The views of a scene show one set of named points, each view turned or mirrored, shifted and resized as a whole, with a little noise and some points left out.

Scene 1
View 1
J_72: [ 12  15 -11   1 -13  -3  -8   1   2  11   0   5 -13   1   6   4 -15 -16
 -10   8   2   6   9   9   6   8   6 -11  -1  11 -12  -4 -14  23  -9 -15
  10 -17  -2  -9   1   1  -5 -22 -16  -5 -10  -7  10  10  -7]
J_136: [ 22  -2   2  -7 -30  12  -9  -2  10   1   5  16 -23  10   5 -20  16 -20
   8   4  -1  31  -3 -15   6  -5  38 -32  19   2 -22 -24   3  47  -8 -46
  10 -32  -6  -7  -8 -17   8  -9  -5  -8 -16 -30  14   1   0]
J_433: [ 26  11 -19  -2 -18  -7 -15   3  -4  16 -12   0 -18  -3   1   3 -18 -18
 -19  14   9   4   6  10   6  13   2 -13  -2   8 -10   3 -14  17 -16 -14
  12  -7 -15  -6  13  -2  -3 -22 -13  -4 -14  -3  10  18  -4]
J_350: [ -3  30 -14  16   7 -13   0  -5   1   8  10   4   6  -1  12  33 -27 -14
  -5  12 -15 -21  19  30   8  12 -20  -2 -17  27   2  -3 -27  11  -4   8
   3  -4  12 -14   3   1 -19 -44 -25  -5  -3  11  10   8 -14]
J_436: [  8  22 -18  16  -4  -7   0  -5   4   3   4  10   5  -4   5  30 -21 -22
   5  12 -16 -17  18  29   8  13 -16 -10 -12  18   3  -5 -16  16  -7   4
   3  -6   3 -18   0   6 -17 -47 -27  -4  -4   6  11  13 -10]
J_368: [ 15  27 -10  11  -9  -4  -3  -3   6   1   4   7  -2   0  10  26 -19 -25
   2  11  -7  -9  13  24   7  13  -6 -14 -12  17   1  -3 -11  22  -9  -5
  10 -17   0 -17  -5   5 -10 -37 -25  -6  -4   5   5  11 -10]
J_670: [-10  19 -12   6   6 -16  -6  -3  -6  21   3  -7  -1   0   7  11 -16   0
 -15  12 -10  -6  15  14   8   3  -7   1   1  19 -12   2 -30   7   0   4
  -2   5   9  -9  11  -6 -12 -24 -14  -3  -5   1  17  14 -15]
J_369: [ 13  -2  -9  -1 -19  -5  -8  -1   6   5   3  -1  -9  -1  -7   1   7 -20
  -6   3  -3  20   7  -5   5   1  23 -19  18  -2 -20  -5   0  23  -9 -21
   1 -18  -3 -21  -1 -10  -7  -9  -4  -2  -7 -15  19  10 -20]
J_332: [  0   3 -13  -2  -5 -13  -7   0   1  18   0  -4  -8   1  -5  -1   0  -6
 -13   6  -7  10   9   1   6   1   7  -7  13  10 -20  -2 -18  17  -4 -11
  -4  -2   3 -10  10 -13  -8  -9  -5  -4  -6 -11  22  12 -15]
J_892: [ -9  24  -5   4  -4  -4  -5  -7   1   7  16  -1  -8   9   8   4 -12  -7
 -11  -1  -9  14   7   4  10   4  14  -3   4  18 -18  -3 -20  13   3  -6
   8 -21  10 -15   0 -11 -12  -7  -8  -8   2  -3  12   5 -17]
J_914: [-12  29  -7  12   9 -16  -1 -11   0   3  15 -13   5  -3   3  32 -26 -14
 -19  -1  -7   0  18  20  12  15   1  11  -8  21  -8  17 -19  -6   4  18
   0 -17   9 -30   5   6 -29 -15 -12  -8  11  14  12   9 -33]
J_105: [-17  13  -8   5   9 -15  -3  -8   1  15  14  -8   1   0   3  10  -7  -2
 -13   3 -13  10  13   3  10   3   4   3  10  18 -20   1 -30   5   4   3
  -6  -6  12 -19   7 -13 -18 -13  -4  -5  -1   0  18   8 -27]
J_246: [ 14  23  -6  13 -14   3  -3 -10  11 -15  13   3   1  -4  -2  33 -17 -37
  -1  -3  -2  11  13  19   9  18  13 -14  -8  12  -4   8   7  13  -9   0
  10 -35  -3 -34 -11  12 -18 -27 -18  -5   5   7   3   6 -31]
J_131: [  0   8 -13   7   1 -16  -4  -6   0  13   6  -7   4  -5  -4  18  -5 -10
 -10   6 -13   2  16  13   6   4  -2  -5  11   9 -13   0 -18   9  -4   1
  -7   3   1 -20   8  -8 -14 -22 -10   0  -7  -3  17  14 -22]
View 2
J_72: [  5  14 -11  -3 -11 -14  11   6   3   8  -6  13  15 -22  -7   4 -11  -9
  -7 -12 -23  15 -13 -10  -6  -1  -4  14 -10   9  21 -11   4  -3  -8   2
  -9  10   5  -8  -2 -13  -7  -3   0  -4  11  15   0   0   5]
J_368: [  7  29  -7  -8  -7  -8   7  -3   7  11  -9   3  27 -23  -1   8 -10 -14
  -2 -10 -19  17  -2  -3   5  -4 -10  22  -9   3  28 -14   6 -10 -12  -2
  -8  20   0  -5  -3 -15  -7  -5   6  -7   6  14  -5  -7   8]
J_246: [  1  27 -16  -6 -18  -9   8   0   8  16  -3   1  27 -25  -8   5 -21 -12
  -3 -10 -16  13   0 -10   6  -2  -4  16  -6  12  25 -10   7  -4  -4  -3
 -11  14   5  -2   1  -8  -4  -2  -4  -3  -5   7  -4  -4   8]
J_131: [  2  14 -10  -7  -9  -2   9   4 -11   5   0  -4  12 -22  -6   1 -14  -9
 -11  -4 -14   3 -15 -13   1   3   0   6  -4  13  16   0   9  -6   0  -6
  -6   4   1   3   6 -11  -3  -5   0 -12  10  10  11 -17 -11]
J_332: [  0   6 -14  -2  -6  -7  15  14 -11  -3  -1   8   6 -21  -7   5 -15 -11
 -16 -13 -16   9 -19 -16  -9   5   4   4   0  17  15  -2   6  -3   0   1
  -4  -2   1   0   6  -9  -7  -5   4  -6  18  15   9 -10  -4]
J_136: [  1   3 -25  12   4 -23  18  14  -8 -17   0  18  -1 -13  -6  29 -19 -20
 -13 -44  -9  23  -5 -12 -13   4  -2   5  15  31  28 -14  -8  -1   9  11
   7   5  -8  -7  -3   5 -21  10  16  15  24  20   2   3  29]
J_892: [  8  14 -14  -4  -9 -11   8   3   4   7   0   8   9 -18 -10   1  -9  -3
 -11 -11 -17  16 -21  -8  -7   2  -6  11  -6   5  19 -10   8  -4  -5  -1
  -7   9   2 -12  -1 -14  -3  -5  -6 -10   5  13   7  -1   4]
J_914: [  6  21 -16 -11 -19  -9   8  -2   9  22   0   2  18 -21 -12  -7 -12  -1
  -6  -3 -17  15 -17  -5  -5   2  -4  14  -9   3  19  -9  15  -2  -7  -8
 -13  13  10 -11  -1 -18   1  -7 -12 -12  -8   6   1  -1   0]
J_105: [  3   8 -15  -8 -12  -6   7   5  -8   7   7   0   4 -18 -14  -6 -13  -2
 -15  -4 -14   9 -25 -11 -11   7  -1   3  -5  11  12  -1  14  -4   0  -6
  -8   2   3  -5   3 -13  -1  -7  -9 -13   4   9  13 -10  -9]
J_433: [  3  12  -4  -1 -11 -14  21  14  -5   3 -12  18  24 -29  -3   7 -13 -17
 -12 -10 -28  12  -3 -18   3  -2   5  11  -9  14  21  -9  -5  -3  -6   6
  -7   6   5   4   0  -9 -10  -2   8   1  25  23  -4  -6  -3]
J_369: [ -1   8 -20   1  -8 -13  16  12 -12  -3   2   5   9 -19  -7  14 -23 -17
 -13 -24 -11   9  -6 -16  -3   2   0   6   6  27  21  -4   1  -3   7   0
  -2   3  -2   3   3   0 -10   0   7   2  14  11   5  -6   7]
J_670: [  5  14  -3  -8 -10  -8   9   5  -3   8  -4   8  11 -20  -6  -6  -6  -2
 -11  -2 -22   9 -22  -9  -5   2   1  10 -13   3  15  -3  10  -8  -7  -4
  -8   5   4  -7   2 -19  -1 -11   1 -14  13  17  11 -11 -14]
J_436: [  7  31  -2 -11  -4  -2   3  -7   4  13 -10  -3  26 -25  -2   3  -8  -7
   1  -3 -19  11  -2   2   6  -5 -13  21 -11   2  27 -11   8 -13 -12  -6
  -6  18  -5  -5  -1 -14  -3  -9   5 -16   6  10   2 -15  -2]
View 3
J_246: [ -3  -2 -20  -5  18  -4  14   4  -7  16  -2  14  -6  25  -2  17  10  13
  11   4   8 -10 -22   7   7  14  -4 -12  10   0  12  14   5  -9  -2  -8
  -5 -18 -15  -8  -5  -8  -6  -5   5 -10  -4  -7   8   4  20]
J_350: [-22  11 -27  -4  10  -6   3  -2 -14  12  -7  14 -15  32   9  10   3   5
  16  11  10  -6 -17   6  14   6 -27 -11  20 -19  21 -12   9 -15  17 -12
 -14  -6  -4   2   7  11   9  -4 -10  -6 -10 -30   5  -6  22]
J_368: [ -6   1 -26  -1  11  -4   3   6 -12  15   4  11 -15  27  10  14  -4  11
  14   9   8  -9 -20  12  13  16 -14  -5  21  -8  10   3  10  -7   5  -9
  -7 -13  -5   0  -2  12  -1  -9   3 -12  -5 -13   4   2  11]
J_136: [ 24 -24   6 -11   3  17 -10  -5  22   4  38   1   3   0   2  28 -22  24
 -16   6  15   6 -17 -10 -11  32  13  23   5   0 -13   7 -20   8 -18  -8
  21  -6  20  -6 -13  11 -27  -2  48 -24   4   9   9  14 -19]
J_131: [-10  -1   1  -8   8   8   3  -7  -8   8  -1  24   5  27  -8  18   3   8
   3   5   0   2 -13   1  -5   7  -9  -6  -3 -16  17  -3 -15 -15  -4  -5
  -6   0  -6  -9  -1   7 -10   6  -2  -5 -10 -34  -1  -5  19]
J_433: [ 17  -2 -11  17  19  17 -14   1 -13   7   9  23 -16  23 -15  13  -9   3
   6  -4  14  -4 -10   7   4  24  -4   9  -4   0 -22  15  -7  -9   4   2
  14   7  -3   3 -18  28 -28 -20  16  -2 -15 -23  19   0  -1]
J_436: [-15   5 -22  -6  11  -7   1   6 -14  11  -5  14 -13  27   6  19  -3   8
  14   8   6 -10 -24  13  13  12 -23  -7  22 -15  16  -2  13  -7   4 -10
 -15 -12  -9  -1   6  17   7  -8  -7 -13  -6 -23  -5  -4  15]
J_892: [-11   3 -14  -9   7   4   4 -15   3   9  13   5  -5  27   2  12  -1   9
   7   6  14  -4 -15  -5   1   8  -8  -5   7 -15  15  -3  -6 -16  12  -7
   1  -6   5  -6   3  -3  -6   2  10  -3  -6 -18  17  -1  18]
J_72: [  3  -2 -14   0  13  10  -3  -3  -1   9  12   8 -13  20   1  15  -7  10
   6   3  11  -4 -15   1   3  19  -5   2   7  -5  -1   4  -2  -8   5  -5
   5  -3   2  -1  -7  12 -15  -9  17  -8  -6 -12  11   2   8]
J_670: [-15   8  -9  -2   5   9   1 -15  -4   8   3  19  -2  29  -2  13  -3   1
   9   5   6  -1  -7  -5   1   5 -18  -5  -2 -22  13 -11 -12 -19  10  -5
  -2   5   1  -2   2  12  -4   1  -4   4 -11 -39  14  -5  23]
J_332: [  0  -5   5  -5   5  16  -2 -15   4   4  12  19   4  22  -9  18  -7   8
   0   3   6   5  -8  -6  -9  11  -4   2  -9 -14   4  -6 -23 -15  -4  -7
   8   5   2  -7  -4   9 -20   3  12  -3  -9 -28   9  -2   9]
View 4
J_246: [ 22  27  -4  -4  -5 -17   0 -12  -7 -10  12 -29  -2 -21  23  -9  -2  -6
  -2  -9 -17 -16 -11 -25  12 -21 -19  -8  22 -31   6  -6  23 -22 -13  -7
   0  -3 -13 -21   4  32  -1 -10  19  -5 -15   4   3  19   2]
J_350: [  8  42  -2  -5 -22   8 -12  -6  -4 -16  33 -32  -3 -35  25   0  -6  -8
  -2 -17  11 -10  -6 -29  29 -35 -10   1   3 -42 -11   0   6 -22 -10 -11
   8   6  23  -9   5  15  20 -29  14  -7 -18  -3  -8   6   9]
J_433: [ -6  25  -2 -18   5   9  10  -1 -12  14  28 -20   3 -24   5 -23  15  -7
   0 -11  -9  10  -3 -14   4 -22  11 -14  14 -26   6   1  23 -31  -8 -24
  17   2  -7   8   9  25 -19  -8  -3  11 -10  29   5  13 -12]
J_914: [ -3  19 -24  13 -20 -17  -9 -12  -3 -19  -3 -27  -6 -38  36  -3  -1  -5
  -6   0  -2 -19  -4 -32  21 -12 -18  -3  27 -28  -9   0  20 -37 -11  -3
   9  -3   9 -14   9  28  13 -16  32  -4  -6 -19 -10  22  22]
J_136: [ 28  31  12  -7  44  -7  21  -3 -12  20   9 -18  -2  10 -13 -46  19   3
   2  10  -7   4  -3  16 -21  18 -23   1  23 -30  23  -2   8  20 -21 -20
  28 -12 -22   9 -18  13 -50   6  -3  19 -14  48  42  23 -34]
J_670: [-20  29 -14   3 -13   6  -6  -1  -4  -4  21 -17  -8 -34  10 -15  10  -9
  -2  -4  17   0   4 -16  19  -9  -3  -3  13 -35 -14   3   8 -28  -8 -19
  26  -2  20  12  10  11   5 -21  18   9  -5   3  -1  13  10]
J_131: [-12  31 -21  -6  -4   4  -3  -1  -4  -1  16  -8 -14 -29  11  -7  15   0
   2   5   4  -7  -6 -19  16   0  -8 -11  19 -37 -21   2  18 -18 -18 -12
   8  -4   2   9  15   3   0 -11  25   1  -4   3   1  17   3]
J_368: [ 25  39   7 -11  -5  -5   1  -9  -7 -10  31 -36  -1 -21  19  -5  -6  -5
  -2 -15  -5 -11 -10 -21  15 -33 -15  -4   5 -37   4  -5  10 -14 -11  -9
   4   2   3 -15  -1  21  -2 -20   7  -6 -21  14   1   9  -3]
J_332: [-14  28 -10 -12   4  15   3   3  -4  11  25  -5 -10 -28  -2 -21  20  -5
   0   2   5   7  -3  -6   8  -1   5 -11  14 -35 -11   3  17 -18 -10 -23
  22  -4   3  21  15   6 -13  -6  12  11  -7  20   8  13  -1]
J_72: [  9  31  -2  -6   6   1   5  -6  -8   3  21 -25   2 -18   8 -22   9  -3
  -1  -7  -3   0  -4  -7   3 -17  -9  -6  12 -29   9  -1  11 -19 -10 -22
  17  -2  -3   1  -1  25 -15 -11   4  12 -13  22   8  12 -12]
J_892: [  4  24  -2  14  -6  -6  -2  -9  -8 -10  10 -29  -1 -23  17 -18   3  -5
  -2   0  12 -11  -1 -12  10  -5 -19   4  18 -32   1   1   9 -18  -9 -15
  25  -6  14  -1  -4  19   0 -18  17   9  -9   6   6  13   4]
J_369: [  8  26 -13  -9  18  -6  12  -2  -5  12   7 -10 -10  -7  -3 -22  18   4
   5   6 -10  -7  -9  -4  -4  16 -14 -11  26 -28   3  -2  19   0 -22 -13
  11 -10 -21   8   5  12 -30   6  13   7  -5  25  23  20  -9]
J_105: [-14  24 -22  11 -10  -4  -2  -4  -3  -7   2 -15 -12 -29  12 -16  17  -3
  -4  10  12 -10   1 -12  11  13 -14  -2  22 -32 -16   4  12 -20 -13 -10
  20  -9  11   9   5   7   6 -15  30   8  -1  -6   4  20  15]
View 5
J_914: [ 14   6   8  -5   5  -1  -3  -6   5 -11  -4   6   1  -6   5  -1   8   7
  -9  -1  -8   5   0  14 -15   6  13   0   3   1  -2   4 -12  10  -6  -3
   5   5   1  13   5  10   8  26 -14  -6   0  -4 -18   0  -2]
J_368: [ 10  10  12  -2  -8  -3   0   0  15  -3  -3   2  10  -7  15  11   7   8
   2   6 -12   3  -2  22 -10   5  -3  -6  -4  -9  -3  -4  -4  13  -6   1
  -1   1   1  18   4  -7   1   6  -4   1  -5  10 -11 -23  -2]
J_436: [  8   8   7  -6  -4  -3  -1  -1  15  -5  -5   1   5  -7   9   8   4  10
  -2   2  -9   6  -6  17 -11   4  -3  -2  -2  -6  -4  -4  -2  14  -6   4
   0   2   0  15   7  -4   1  12  -6   1  -2   6 -10 -16  -2]
J_136: [ -1   8  26 -15  -2 -26  -3 -19   5  13 -21  -3  -9   3  -6   3 -13   5
   2 -25 -13  19 -10   4   8  -2 -30 -15  -1 -17   8 -24  13  -1   8  10
  -3   8  27  -8   3 -20  11   4  -4   4 -18   2   9  -7   1]
J_670: [ 17   7   9 -10   0  -6  -3   5  12  -6  -5   6   1  -9   9   2   5  -4
  -5   5 -15   7  -2   9 -13   5   3  -8   1   4   8 -10  -8   5  -2  -3
   0  -2   9  12   5  -3   3  16  -9   2   4   3 -11  -9  -8]
J_369: [  4  10  22 -11   6 -17  -1 -17   1   2 -13  -1  -9   0   6   1  -2   0
   1 -18  -8  13   0   9  -3   2 -12 -16   4  -8  11 -11   3  -3   1   3
  -3   3  21  -5   3  -6  10  11  -7  -2 -10   0  -1  -8   3]
J_433: [ 13  16  24   1  -7 -10  -1  -9  11   3 -11   8   4  -5   7   5   5  -4
   4  -4 -20   4   1  15  -6   5  -7 -15   2 -12   9 -14  -6  -2   4  -6
   1  -3  21  17  -2  -7   7   9   0   0 -15   9  -4 -10  -1]
J_892: [ 12   7  10 -12   0  -8  -2   0   9  -4  -9   3  -1  -5   2   1  -1   4
  -9  -3 -15   9  -7  10  -8   3  -3   1  -3  -1   0  -8  -2   8   0   2
   0   4   8  10   7  -1   8  17  -9   0  -2   0  -8  -4  -5]
J_72: [ 10   9  19  -6  -4 -12  -1 -10   9   2 -10   4   2  -4   3   5  -1   4
  -1  -5 -16   9  -3  13  -4   3  -9  -8  -2 -11   4 -14  -1   5   3   1
   3   2  15  11   4  -8   7  10  -3   2 -11   3  -4 -10  -2]
J_350: [ 13   8   6  -6  -6   3  -2   6  18  -7   1   2  10 -10  13   9  10   8
  -3  10 -11   6  -5  18 -15   6   5  -2  -3  -1  -4  -2  -6  14  -9  -1
  -2   2  -4  20   9  -3   0  12  -8   3   1   8 -15 -18  -4]
J_246: [  6  12  15  -2   1  -6   1 -14   6  -3  -9  -1   4  -3   9   4   4  11
  -1  -7  -6   6   0  17  -9   5   2  -3   2 -11  -5   2  -4  10  -4   1
   4   8   4  12   4   1   8  13  -7  -4 -11   0 -13  -7   6]
J_332: [ 12   6  17 -12   3 -16  -4  -6   8  -1  -8   3  -7  -6   6   0   3  -8
  -1  -6 -15  12  -1   5  -7   4  -8 -14   4  -1  13 -16  -3  -3   3  -1
  -3  -2  19   1   2  -4   8  13  -8   2  -2   2  -4  -9  -5]
J_131: [ 10   6  12  -7   5 -10  -3  -5   6  -7  -3   0  -4  -6  11   1   6  -2
   0  -2  -7   9   4  12 -15   5   0 -11   3   4  12  -7  -6   1  -6  -2
  -3  -2   9   3   4  -1   3  14 -11  -1   1   2 -10 -13  -2]
J_105: [ 15   3   8 -16   4 -10  -5  -1   6  -9  -6   2  -7  -5   6  -4   5  -4
  -7  -3 -10  11  -1   8 -13   5   2  -4   5   7   7  -6  -6   3  -4  -1
  -2   1  13   3   6   2  10  21 -13   0   3  -4 -10  -3  -4]

In a view up to two points have been moved. Name them for each view, in the order of its rows, or write none.
view 1 | J_892, J_246
view 2 | J_72, J_914
view 3 | J_433
view 4 | J_332
view 5 | J_368, J_436
